Each scene shows the same named points in several views. A view is turned or mirrored, and shifted as a whole, has a little noise and may leave points out.
In the rows, zero is written as 128.

Scene 1
View 1
<119>: [ 88 132 156 152 155 175 102 143 160 186 134  64 129 136 117 116 108 118
 141 119 130 138 107]
<102>: [174 132 166 148 119 181 130 123  84 169 125 127 162 128  90 154 126 118
 128 114 157 149  75]
<49>: [120 132 160 148 143 176 113 136 132 179 131  87 140 132 107 131 115 118
 137 115 138 142  96]
<19>: [138  87 159 116 149 146 120 154 116 182 133  82 130 107 110 129 120 104
 157 113 133 105 127]
<106>: [146  62 160 100 153 130 123 163 106 183 134  78 123  96 112 129 123  96
 170 113 126  86 146]
<103>: [103 133 151 154 147 179 108 143 149 186 127  75 135 133 114 113 105 115
 139 119 147 132  98]
<167>: [ 63 133 133 169 161 181  98 163 192 211 118  49 124 133 135  64  79 108
 144 123 180 101 104]
<115>: [168  97 161 125 131 157 131 145  90 177 125 109 147 108 101 137 125 105
 148 112 153 111 107]
<82>: [173 106 159 133 126 164 131 140  88 177 122 117 154 113  97 138 123 107
 143 113 163 117  94]
<5>: [144 146 151 167 126 193 123 131 117 183 113 113 159 135 102 119 104 116
 124 117 187 137  66]
<20>: [121  95 156 125 152 152 114 153 132 185 133  73 127 113 114 121 115 106
 155 115 132 109 125]
<210>: [ 80 113 150 141 163 163 101 156 168 193 134  51 119 127 125 104 104 111
 152 120 130 115 124]
View 2
<106>: [124 113 120 141  86 138 124 153  98 109 106  86 141 129 155 135 146 126
 168 113 104 136 142]
<119>: [134 139 111 155 124 175 154 162 176 136 117 118 145 120 166  98  85 147
 116  69 131 153 142]
<103>: [148 126 112 147 109 177 157 160 173 136 115 119 142 131 175  96  87 141
 117  69 125 154 128]
<102>: [188  97 127 108  80 179 199 128 136 152  83 155  94 155 170 137 119 124
 131  78 132 160  90]
<115>: [163  97 124 118  73 158 162 141 115 129  96 118 117 150 169 131 133 121
 151  96 112 147 109]
<167>: [135 125  97 163 107 180 126 190 204 119 141  86 182 131 199  48  60 145
 106  59 103 147 137]
<210>: [119 138 108 164 120 165 131 171 168 122 126  96 162 118 168  92  89 146
 125  78 119 146 153]
<19>: [139 114 120 137  90 154 143 152 123 121 106 104 135 134 162 124 126 129
 150  97 113 143 131]
<20>: [131 122 116 146 100 155 139 157 133 121 110 100 142 127 163 116 116 135
 144  93 114 144 139]
<5>: [189  96 116 116  80 188 186 149 172 147 102 140 120 159 192  98  90 129
 114  63 121 159  89]
<49>: [153 126 117 137 112 176 173 146 161 143 103 135 123 130 164 118  97 142
 120  71 136 157 124]
<82>: [174  93 124 113  71 163 172 139 123 135  92 126 113 154 172 130 129 119
 146  93 115 151 100]
View 3
<167>: [113 158 116 149 178 155 137 160 113 123 165 108  81 137 126  73 149 134
 152  98  51 184  71]
<19>: [154 131 124 120 133 135 127 131 121 113 141 137 118 124 137 135 115 123
 115 116 156 182 136]
<102>: [180 133 155 139 142 144  91 186 157 115  83 131 112 112 147 120 106 159
 154  92 218 171 103]
<82>: [167 134 136 132 144 141 108 170 153 116 109 139 120 117 138 130  95 147
 126  88 200 184 120]
<106>: [151 127 113 111 124 131 136 115 116 111 152 144 127 125 134 151 105 111
  94 118 157 188 156]
<20>: [148 135 125 124 138 137 128 133 115 113 143 129 109 125 138 126 126 123
 126 120 137 180 125]
<210>: [134 143 128 130 145 141 132 133  98 115 154 114  94 133 139 102 151 121
 147 128  92 172 105]
<115>: [165 132 131 127 140 139 114 157 146 115 117 143 122 119 136 136  98 139
 118  95 192 184 129]
<103>: [146 144 139 140 153 146 116 160 119 117 128 116  94 125 141  97 141 139
 159 111 124 171  91]
View 4
<119>: [112 150  93 111  96 109 118 157  57 112 124 188 154 122 128 150 190 112
  83 152 144 108 106]
<167>: [ 95 195  89 110  80 119 117 120  28 101 113 190 144 132  88 139 230 121
 112 146 116 103 143]
<102>: [140 132 100  56 145  93 113 186  82 106 157 195 157  72 153 144 157 125
  61  77 179 177  90]
<49>: [122 143  97  93 114 103 116 167  65 110 138 189 155 104 138 147 176 116
  76 125 157 133  99]
<103>: [113 156  94  98 104 108 117 155  56 108 129 191 153 112 125 145 192 118
  86 133 147 123 109]
<19>: [105 132 126 103 107 115 126 142  84 122 157 135 158 113 140 122 146 127
  89 113 128 143  95]
<5>: [127 163  90  61 130  99 111 167  58  98 139 206 149  85 126 147 192 125
  76  90 163 161 115]
<82>: [125 137 114  65 134 105 119 161  84 110 164 163 156  84 143 129 151 132
  77  74 154 177  99]
<210>: [ 99 155 104 125  85 118 123 137  57 117 128 165 154 135 121 138 188 116
  98 157 124 102 111]
<115>: [121 131 120  75 130 105 122 160  89 116 164 152 158  90 148 126 143 130
  77  84 151 169  92]
<106>: [ 97 125 141 109 103 121 132 130  93 129 169 108 160 119 143 111 130 133
  96 110 116 147  92]
View 5
<19>: [102 112 118 129 124 134  96 117 122 123 127 161  75 106 122 131 132 149
 140 146 119 183 158]
<119>: [114 113 152  92 109 143 134 128 119 116 157 178 117  89  86 137 104 115
 141 110 134 175 140]
<115>: [132 111  91 131 130 136 103 112 112  79 118 162  69 108 116 124 136 173
 150 156 121 185 151]
<49>: [132 110 122  97 118 137 132 124 113  83 147 171 103  94  93 134 108 139
 146 124 129 182 139]
<102>: [164 106  74 107 131 132 132 120 101  24 133 166  87 103  99 130 119 176
 154 147 125 187 136]
<82>: [142 109  86 128 130 140 113 112 108  63 120 167  72 105 109 121 135 179
 156 154 122 184 145]
<5>: [164 112 111 107 118 166 147 114 100  45 139 190 100  92  73 114 121 167
 172 127 139 175 127]
<106>: [ 87 114 110 147 130 127  73 113 129 147 114 152  57 113 141 129 144 155
 133 162 112 188 169]
<210>: [ 95 117 167 107 108 152 119 122 127 152 151 179 108  89  93 131 113 112
 142 111 134 171 148]
<103>: [124 114 145 100 112 154 134 121 115 103 150 183 109  91  84 128 110 130
 152 116 136 174 138]
<167>: [110 125 198 109  94 198 139 109 118 153 153 209 118  79  64 109 119 116
 171  95 150 156 135]
<20>: [102 114 132 122 119 140 104 117 123 129 134 166  85 100 114 131 126 138
 142 136 124 180 154]
View 6
<103>: [121 103 113  93 150 100 119 124 136 143 130 130 140 113 102 147 111 101
 110 127 128 183 157]
<167>: [124 155 146  66 152  83 107 127 137 155 134 152 116 121  97 159 127  63
 113 116 180 197 185]
<102>: [135  28  88 123 136 126 103  90 148 130 105 106 186  88  99 138  81 128
 102 136  69 190 153]
<82>: [115  55 114 125 137 129  95  79 150 113  96  97 180 100 114 144  91 132
 116 135  91 179 170]
<20>: [ 94 111 130 113 151 113 120 110 138 118 116 103 144 126 125 148 119 126
 132 132 128 158 162]
<115>: [105  65 122 128 140 130 100  81 149 109  96  92 175 108 121 145  99 137
 124 136  95 170 169]
<119>: [118 114 109  92 155  95 134 139 131 145 140 131 130 119 103 146 118 103
 112 129 132 176 147]
<49>: [124  82 101 104 149 107 122 121 137 138 128 120 151 110 104 143 104 114
 111 131 109 179 148]
<19>: [ 88 100 131 123 149 121 114 100 142 108 108  93 152 125 130 147 116 137
 136 136 119 153 164]
<106>: [ 70 108 145 134 150 129 114  90 144  93 100  76 152 134 144 149 124 151
 150 137 121 137 171]
<5>: [147  59 103  97 136 110  93  96 149 145 111 132 171  89  87 146  86  94
  94 126 104 212 170]

In a view up to two points have been moved. Name them for each view, in the order of its rows, or write none.
view 1 | none
view 2 | <19>, <49>
view 3 | none
view 4 | <5>, <115>
view 5 | <106>
view 6 | none

Scene 2
View 1
<123>: [120 134 138 110 142 137 118 133 168 115 111 135 150  95 125 108 128 146
 124 187 117 157 157]
<90>: [137 141 128 139 116 165 145 117 168  93 150 136 119 110 114  88 125 166
 113 171 103 123 123]
<142>: [135 155 127 151 135 152 151 113 151 101 157 148 121 145 110  62 116 158
 130 148 125 116 103]
<33>: [118 169 140 172 171  96 165 101 138 115 131 172 123 186 112  28  99 126
 178 106 175 122  74]
<125>: [131 146 140 184 122 119 186  86 168  82 122 161  91 129 114  58 106 141
 156 119 148 110  72]
<100>: [125 136 132 108 135 153 116 135 166 113 127 132 148  98 122 106 131 155
 115 191 107 151 157]
<206>: [130 141 129 120 132 160 125 129 161 109 141 134 139 112 117  94 127 160
 115 182 107 140 143]
<40>: [109 142 138  97 168 120  99 144 156 136 102 139 172 114 128 102 127 134
 137 188 133 174 169]
<194>: [139 136 129 143 108 164 152 112 175  86 141 137 112  98 115  93 126 165
 114 170 103 122 120]
<190>: [140 146 123 131 123 174 137 124 162 100 160 134 130 120 111  85 127 169
 107 178  99 125 131]
<59>: [122 131 131  94 137 158 101 144 169 118 121 125 159  85 126 120 136 157
 106 208  99 162 179]
<202>: [135 121 139 146  95 152 159 103 192  76 113 137 102  67 121 111 124 159
 119 170 106 128 123]
View 2
<142>: [149 121 133 111 117 130 103  65  99  80 178  91 131 175 109 164 149 186
 142 173 123 145 146]
<194>: [159 139 129 112 122 124 107  62  99  91 183 142 141 148 102 138 136 148
 127 172 109 162 128]
<33>: [ 96  93 133  99 101 120  97 118  81  75 166  27 121 198 131 198 161 224
 160 158 157 155 185]
<206>: [152 141 132 127 111 148 117  62 118 114 189 138 129 164 118 121 147 152
 129 162 116 121 138]
<90>: [154 138 131 115 118 132 109  63 103  97 183 136 137 154 107 135 140 152
 129 170 112 150 132]
<59>: [142 156 129 143 102 167 131  65 134 148 194 173 127 157 130  86 148 126
 119 145 114  98 139]
<40>: [103 139 130 141  89 170 131 100 128 154 189 135 116 176 149 100 158 148
 130 130 137  88 168]
<100>: [140 146 129 133 106 154 123  70 122 131 191 152 128 160 125 106 149 140
 125 151 117 114 141]
<123>: [122 144 130 132 101 153 124  88 118 137 189 150 127 160 132 106 148 138
 126 144 124 118 151]
View 3
<40>: [121 127 129 137 134 119 122 121 172  81 130 123  89 134 132 149 142 120
 108  94 112 127 105]
<194>: [172 107 136 115 148 163  67 109 124 105 138 124 114 131 146 103  68 157
 127 168 118 102 134]
<190>: [162 112 140 105 149 155  65 109 127  88 123 116 104 115 153 121  93 160
 115 172 123  92 118]
<202>: [175 100 128 118 144 166  75 110 132 119 155 129 125 155 146  97  39 146
 142 145 103 120 143]
<100>: [140 108 130 109 140 137  90 113 155  83 133 120 100 130 150 140  97 137
 116 126 108 114 108]
<125>: [201 143 145 183 151 175  83 114  96 149 141 133 117 141 103  48 105 155
 134 174 145 107 184]
<90>: [169 112 138 113 150 159  68 109 123 100 132 120 109 126 146 110  81 158
 123 169 121  98 129]
<123>: [137 113 128 121 137 135 103 115 159  89 137 123 101 138 141 137 102 129
 118 114 106 123 114]
<33>: [181 171 154 212 149 154 109 121 102 137 117 131  93 119  83  62 187 147
 110 160 165 103 175]
<206>: [152 113 135 111 143 146  80 112 141  87 128 119 101 124 149 129  98 148
 115 147 118 104 115]
View 4
<40>: [140 139 135 107 140 116 121 137  84 128  81 135  88 131 103 134 169 113
 123 191 121 128 144]
<90>: [151 110 106 126 155 154 164 110 147 108 135 127 113 140  91 141 151  84
 149 112 140 108 177]
<142>: [156 118 139 126 175 166 150  80 166 112 144 127 111 164  71 138 131  92
 152 137 128 110 171]
<33>: [170 128 193 129 204 178 127  55 190 145 157 137  91 220  52 128 113 129
 145 206 132 126 149]
<194>: [156 106 102 130 156 157 172 113 155 111 143 129 114 148  90 140 151  86
 149 111 148 112 178]
<190>: [145 115 109 121 155 151 155 105 138  96 125 123 115 127  87 144 149  77
 151 108 125 104 176]
<206>: [144 120 112 119 147 139 149 119 120 108 113 127 108 128  95 141 158  87
 143 130 127 111 169]
<59>: [134 126  98 110 125 115 143 151  81 110  85 129 102 103 113 142 178  89
 131 138 126 117 161]
<125>: [175 103 138 142 184 179 174  88 202 146 180 139 104 212  72 131 131 115
 148 157 168 124 169]
<202>: [160  97  79 137 140 149 192 145 150 132 147 137 111 153 108 137 167  95
 140 115 176 122 177]
<123>: [144 124 112 116 138 126 145 142 101 125 101 133  97 130 106 136 169 103
 130 157 137 124 156]

In a view up to two points have been moved. Name them for each view, in the order of its rows, or write none.
view 1 | none
view 2 | <90>
view 3 | <33>
view 4 | <194>

Scene 3
View 1
<152>: [100 115 188 184  79  97 167  90 166 124  70 149 160 133 158 133 148 136
 117 139 139 164  91]
<234>: [113 102 189 107 135 107 140 138 112  97 113 133 139 119 165 134 143 129
 139 148 108 157 113]
<192>: [102 129 179 170  88 103 152 103 162 119  84 147 140 138 150 139 136 130
 122 149 131 152  97]
<207>: [110 129 175 116 132 111 131 138 128 100 119 132 123 129 151 143 127 123
 137 163 109 145 108]
<110>: [110 122 183 158 110  96 160 105 151 120 104 141 161 136 164 139 143 134
 133 157 114 161  95]
<138>: [ 92 183 144 147  90 133  96 138 173  98  95 139  49 149 105 156  88 106
 108 176 137 107 108]
<151>: [108 122 176  92 137 119 115 156 112  86 116 129  98 120 146 141 123 118
 133 156 113 138 121]
<69>: [115 152 171 198 101  85 174  78 189 141 119 146 180 161 163 153 133 135
 138 185 103 157  74]
<135>: [111 129 176 126 127 106 136 129 134 104 119 134 132 133 156 143 130 124
 137 165 108 147 105]
<72>: [111 136 169  82 151 123 106 164 111  83 136 125  90 127 142 147 115 114
 140 171 102 131 121]
<187>: [ 96 138 162  61 131 146  71 190 101  61 106 124  28 116 114 143  98 101
 119 150 129 110 138]
<11>: [100 150 165 148 101 116 126 126 159 106  99 139 103 140 135 148 115 118
 123 165 126 132 104]
<10>: [106 133 170  93 133 124 106 159 117  84 116 129  85 124 137 143 115 114
 131 160 114 130 121]
<15>: [100 149 155  49 147 149  62 200  97  57 124 120  18 120 111 149  90  98
 127 165 118 103 141]
<120>: [112 137 170 103 141 114 120 147 125  94 134 129 110 131 147 147 119 118
 139 172 101 136 112]
<88>: [ 99 148 159  89 127 137  86 170 121  76 113 128  50 127 119 148 100 106
 123 163 123 115 127]
View 2
<192>: [127 132 138 147 129 156 163  99 160 155 120  91 198 132 116 143 112 132
 140  90 104 159 162]
<69>: [120 100 138 147 135 119 173  94 162 182 115 110 223 104 102 129 156 143
  93  77 118 178 174]
<120>: [109 117 137 157 111 168 117  89 125 128 137 145 155 138 172 170 136 138
 136 139  97 127 176]
<11>: [120 133 132 135 116 179 138 107 143 128 128 121 177 114 138 160 118 153
 153 100 103 153 166]
<110>: [121 118 143 162 131 139 158  86 155 168 122 100 196 145 124 143 128 123
 120 109 102 150 169]
<10>: [112 134 135 151 107 192 110  94 123 112 138 140 143 145 177 179 115 140
 160 142  92 121 170]
<234>: [114 122 145 178 122 155 133  77 138 149 131 113 163 175 159 162 119 109
 134 146  90 121 169]
<187>: [111 156 129 138  93 234  86 107 107  73 147 152 113 142 202 200  94 153
 200 154  85 106 165]
<72>: [106 123 136 157 107 182 102  89 115 113 141 155 138 146 189 181 129 140
 146 153  93 114 177]
<138>: [120 146 122 104 101 217 124 129 132  93 133 140 165  76 149 174 113 186
 180  86 106 159 165]
<15>: [105 149 128 136  87 237  73 106  96  63 151 174 103 134 218 208 105 162
 196 162  86 101 173]
<88>: [113 144 129 136  98 216 100 107 114  88 142 152 133 127 188 189 109 159
 181 138  91 122 169]
<135>: [115 119 141 159 119 157 135  87 138 144 129 124 172 144 151 159 130 130
 130 127 100 137 172]
<152>: [132 135 141 152 136 147 177  94 173 171 115  68 210 143 100 133 105 120
 139  83 102 166 156]
<207>: [114 121 139 159 118 164 127  87 134 137 133 130 164 145 159 164 127 131
 136 133  96 131 173]
View 3
<135>: [149 118 116 133 149 147 143 151 133 146 133 122  83 116 110 110 142 118
 130 158 108 114 109]
<192>: [140 125 137 150 174 142 149 175 105 191 142 123  85 135 101 118 131 131
 108 127  74 112 110]
<234>: [147 107 122 149 139 152 127 138 138 122 137 117  76 111 103  92 133  92
 144 154  94 106 119]
<152>: [133 123 148 161 188 141 154 184  98 203 151 125  84 134 102 116 130 118
 106 119  47  98 114]
<138>: [167 150 124 114 122 146 115 156 102 173 100 119 106 163  76 128 118 195
 104 118 162 177  97]
<187>: [173 127 117 127  73 162  72 103 135  81  93 111  96 146  61  87 107 142
 150 129 177 177 116]
<10>: [161 121 115 129 113 155 110 126 136 113 114 115  88 128  89  98 126 128
 142 148 141 142 113]
<15>: [179 128 108 113  63 163  73  95 145  68  86 110  97 140  67  89 113 150
 156 144 199 182 112]
<151>: [155 113 120 139 118 155 113 127 139 109 123 116  82 121  93  93 128 110
 146 151 122 127 116]
<120>: [158 119 107 121 130 150 133 138 143 124 122 118  85 115 107 109 141 125
 137 166 137 128 108]
<69>: [139 128 116 126 204 134 193 198 114 222 149 128  85 117 135 144 160 141
  96 163  78  94  96]
<207>: [153 117 115 132 141 150 136 145 136 136 128 119  83 117 107 107 138 119
 134 158 116 119 110]
<88>: [170 131 116 121  95 156  96 120 131 109 100 115  96 142  75 100 117 151
 138 137 167 166 108]
<110>: [139 117 126 146 177 144 160 171 121 177 146 124  80 116 116 117 142 113
 118 151  74  96 111]
<72>: [165 118 104 120 109 155 118 123 148 102 113 116  86 117  99  99 135 123
 148 165 153 137 111]
View 4
<88>: [ 99 180 126  71  96 152  86 152 141 106 145  84 146 132 163  91 123  93
 150 128 130 113 176]
<120>: [143 158 110 101  98 145  94 138 136 120 103 100 116 123 162 108 135 113
 124 122 155  99 141]
<234>: [162 168  85 134 132 142  96 123 125 107  95 119 101 131 159 109 127 120
 117 128 141  90 115]
<151>: [138 179  98 112 119 147  90 133 132 102 118 106 118 129 164  99 120 107
 135 125 132  94 141]
<10>: [124 180 107  97 111 149  88 140 136 103 127  98 127 130 165  97 122 102
 141 127 133 101 154]
<72>: [133 172 108  94  89 151  87 142 142 110 116  94 121 112 173 102 129 104
 142 113 145  92 158]
<187>: [ 87 203 118  71  98 159  77 151 148  89 162  82 150 124 174  82 110  82
 172 123 112 104 192]
<192>: [148 139 117 118 155 126 119 128 102 134  95 115 121 183 122 115 139 129
  81 166 152 131  99]
<15>: [ 84 202 121  59  74 164  72 157 159  92 163  74 151 108 182  84 115  79
 181 110 118  98 205]
<11>: [125 146 130  90 123 134 110 143 117 134 113  98 137 167 133 107 138 117
 103 153 151 131 131]
<207>: [149 157 106 110 114 141  99 134 126 121 100 107 114 135 156 110 134 115
 115 130 151 102 128]
<138>: [ 86 145 161  49 102 137 109 160 123 138 140  76 166 175 130 100 139 103
 115 157 148 152 165]
<110>: [168 136 103 129 144 128 115 124 107 133  79 120 105 163 135 119 141 134
  83 150 161 113  93]
<69>: [175  98 130 116 127 119 132 131 100 165  56 115 109 177 117 133 163 147
  51 156 194 133  81]
<135>: [154 151 107 114 120 138 105 132 122 124  95 108 112 143 150 112 137 120
 106 133 156 106 121]
View 5
<207>: [166 111 150 112  78 160 130 162 167 133 110 139 112 118 136 116 133 126
  81 123 129 139 105]
<234>: [161 116 153  98  56 177 121 164 175 143  93 152 119 115 137 119 122 136
  80 118 151 127  90]
<138>: [177  94 144 159 137  82 145 145 150 130 176 111 126 134 122 121 161 103
  84  85  94 148 143]
<15>: [239 112 103 114 123 132 186 224 172 136 149 103 114  90 145 153 120 116
  48  21  94 112 130]
<88>: [205 108 124 123 113 125 160 191 167 136 146 116 119 109 137 138 131 117
  65  54 108 126 127]
<135>: [157 110 156 113  76 160 124 155 165 134 108 141 112 123 133 110 136 126
  86 135 131 142 103]
<151>: [183 114 137 104  77 159 138 179 175 142 111 139 120 109 139 131 122 130
  72  86 135 124 104]
<72>: [197 115 130 107  91 164 155 196 170 131 116 123 102 102 144 128 124 123
  65  93 111 130 109]
<11>: [155 100 157 137  99 119 124 139 159 135 139 135 124 134 124 113 151 116
  90 118 122 145 120]
<110>: [127 107 176 119  63 157 100 125 163 135 102 156 118 137 127  99 146 128
  99 168 145 151  98]
<187>: [224 110 110 116 113 126 172 208 174 143 149 114 128 100 140 154 120 119
  55  19 113 111 128]
<10>: [190 112 134 112  92 147 148 182 170 137 126 128 117 109 138 131 128 124
  69  82 122 128 114]
<192>: [126 100 175 134  75 127  98 112 161 142 122 156 135 145 120 106 152 125
 103 139 150 147 109]
<69>: [112 101 186 138  80 144  98 106 149 121 112 146 103 148 122  80 164 117
 109 210 124 173 105]
<152>: [108 100 185 133  59 128  82  95 165 149 115 170 144 153 116 103 153 130
 111 148 168 145 104]
<120>: [178 112 141 111  88 163 143 178 165 129 113 129 102 110 140 119 132 122
  75 119 115 139 108]
View 6
<69>: [111 191 152 141 156  91 169 167 143 113 193 107  93 171  25 182 173 186
  73  39 122 122 137]
<192>: [137 173 154 139 151  94 148 163 132  87 178 116 124 150  81 155 169 155
  91  75 134 120 146]
<10>: [ 83 131 109 146 164 131 127 146 115  71 122  97 121 113 120 152 135 130
 137 133 107 125 127]
<135>: [101 149 114 141 151 113 147 155 127  88 144  93 105 136  84 168 153 144
 101 104 115 114 134]
<120>: [ 77 137 103 145 160 127 138 148 122  84 129  88 105 125  92 168 140 141
 121 118 104 121 127]
<234>: [117 132  97 135 138 112 150 156 126  82 133  81 105 129  97 169 161 125
  90 125 120  95 143]
<11>: [100 166 149 149 169 114 132 154 121  82 159 119 127 134  94 150 145 155
 125  88 118 138 133]
<72>: [ 68 125  93 149 162 138 129 145 115  75 114  86 107 112 111 163 129 131
 135 137  98 122 122]
<88>: [ 69 134 121 154 178 141 109 141 107  62 116 109 133 102 138 139 119 132
 164 137 102 145 122]
<151>: [ 99 127 100 143 152 125 133 150 118  72 122  89 117 117 118 157 143 122
 119 135 114 111 135]
<110>: [129 162 130 136 143  95 157 164 135  94 167  98 106 152  67 169 172 150
  78  81 129 106 146]
<152>: [163 178 161 134 140  82 154 168 135  89 189 118 127 157  76 156 182 151
  75  69 147 111 156]
<207>: [ 91 139 105 142 154 121 143 153 124  84 133  88 104 129  90 168 148 139
 110 115 109 114 132]
<187>: [ 69 119 111 156 178 149 100 137 100  51 100 106 142  87 165 132 112 115
 177 162 102 142 122]

In a view up to two points have been moved. Name them for each view, in the order of its rows, or write none.
view 1 | <151>
view 2 | none
view 3 | <234>
view 4 | <10>
view 5 | <110>, <69>
view 6 | <207>

Scene 4
View 1
<76>: [195 130  73 171 117 142  95 132 124 122 110 146 180  95  99 150 153 100
 139 120 150 181  84]
<140>: [135 135 118 126 128 177 156 136 114 112 151 138 132 110 101 138  83 108
 109 133 128 130 129]
<61>: [159 124  84 147 124 135 147 118 128 127 149 127 185 107 101 117 110  96
 120 140 161 143 102]
<184>: [162 130 108 135 118 151 154 130 134 115 139 142 153  96 107 132 113 120
 114 128 142 138 117]
<144>: [149 127  87 146 130 147 144 120 116 125 152 125 176 113  98 120  99  88
 121 141 155 143 105]
<62>: [142 126 102 132 128 150 164 122 123 121 158 127 164 109 104 117  89 101
 110 140 149 129 119]
<214>: [204 116  81 153 101 107 152 117 168 122 125 141 200  76 115 120 157 128
 122 122 171 150  97]
<108>: [189 135 128 131 105 171 142 149 149  99 108 170 117  74 115 165 140 155
 114 103 117 146 131]
<189>: [188 132  78 167 118 147 100 133 124 120 112 147 174  97 100 151 149 102
 137 121 146 176  88]
<46>: [175 132 133 120 107 164 169 143 153 104 128 160 122  78 117 147 121 152
 105 112 124 129 138]
<3>: [145 144 101 151 134 193  99 147  86 112 128 145 127 120  89 165 102  89
 129 126 118 164 108]
<73>: [181 127  86 152 114 139 131 127 135 119 125 144 174  93 105 137 138 112
 126 125 152 158 100]
View 2
<62>: [168 164 140 151 142 149 130 160 119  68 135 136 139 111 152 147  88 132
 122 108 113 126 109]
<144>: [171 158 122 140 131 143 125 163 133  67 145 151 122 107 148 139  94 131
 131 119 108 114 111]
<3>: [160 108  97 113 134 120 126 145 124 112 139 126 116 117 140 156 143 140
 123  78 127  71 106]
<73>: [162 166  97 114 131 133 123 129 152  85 132 156 128 121 141 111 105 132
 124 125 118 117 117]
<214>: [162 209  96 112 132 142 128 111 171  73 121 172 142 130 140  76  81 129
 116 152 117 149 124]
<184>: [161 167 123 132 145 142 134 132 129  88 123 134 147 123 147 128 100 135
 108 105 125 127 113]
<46>: [152 172 128 124 162 142 144 100 120 112  97 112 178 140 146 121 107 140
  83  84 142 140 114]
<140>: [163 142 139 146 149 142 136 149 105  91 126 115 147 117 150 161 108 138
 110  81 125 111 107]
<61>: [169 171 119 136 131 143 124 155 142  64 141 157 125 110 147 126  90 129
 131 128 107 123 113]
<189>: [159 154  74  94 124 122 120 122 165  98 135 163 115 124 135 101 123 134
 128 125 119  98 118]
<76>: [158 156  67  90 121 119 118 120 171  96 137 171 110 125 133  94 123 131
 130 130 119  99 119]
<108>: [147 163 105 102 158 129 143  83 131 129  96 115 172 148 139 109 123 144
  80  82 147 128 117]
View 3
<76>: [147 126 120 156 130 130  92  93  73  91 159 131  76 149  96 121 103 187
 135 180  95  83  96]
<61>: [151 131 144 126 135 137 117  68  85 139 147 151 127 151 122 116 114 148
 118 145 109  99 138]
<73>: [142 128 126 138 131 130 103  81  81 116 148 136 104 145 116 118 115 166
 127 155 102  88 120]
<140>: [121 114 139 112 117 106 142  91  77 131 131 105 121 129 163  95 123 120
 128 124 133 114 142]
<46>: [102 118  94 122 121  98 101  94  98 115 118  90 108 107 166 107 153 153
 132 103 116  76 129]
<144>: [151 127 151 122 130 133 128  72  77 138 147 144 127 149 127 110 108 137
 120 149 118 108 141]
<62>: [139 125 145 113 128 126 130  73  86 146 138 134 138 140 146 107 122 129
 120 128 122 107 150]
View 4
<184>: [126 142 132 161  86 133 140 114 124 138 144 153 127 132 120 119 183 114
 150 138 144 102  95]
<108>: [133 125 102 160  88 150 160 152  89 161 128 145 101 117 147 115 178  95
 121 125 174  73 123]
<3>: [120 156 144 169  53 130 111 124  88 171 135 143 165 120  88 129 171 148
 105 102 169 139  96]
<140>: [118 148 129 153  74 137 121  96 135 148 136 149 143 106  98 108 158 124
 139 154 160 116 105]
<189>: [134 149 148 184  75 125 147 150  75 147 151 156 135 170 126 152 219 132
 128  77 133 117  75]
<46>: [129 127 104 153  94 146 154 127 117 148 131 149 103 111 140 107 172  93
 140 149 165  73 120]
<76>: [134 150 150 184  73 125 145 152  73 147 150 155 137 171 125 154 219 134
 129  76 133 118  75]
<61>: [126 152 152 168  85 119 133 102 130 123 155 161 142 156 109 134 199 129
 163 127 120 121  73]
<214>: [139 138 140 174 104 125 171 137 110 116 158 168 105 181 149 143 228 106
 172 114 108  89  71]
<62>: [119 149 141 158  83 126 127  89 146 128 149 158 143 131 102 118 178 124
 164 153 132 117  86]
<144>: [121 156 152 165  78 120 125  98 132 129 153 159 151 146  99 130 188 135
 158 132 127 129  76]

In a view up to two points have been moved. Name them for each view, in the order of its rows, or write none.
view 1 | <73>
view 2 | none
view 3 | <76>
view 4 | <3>, <189>
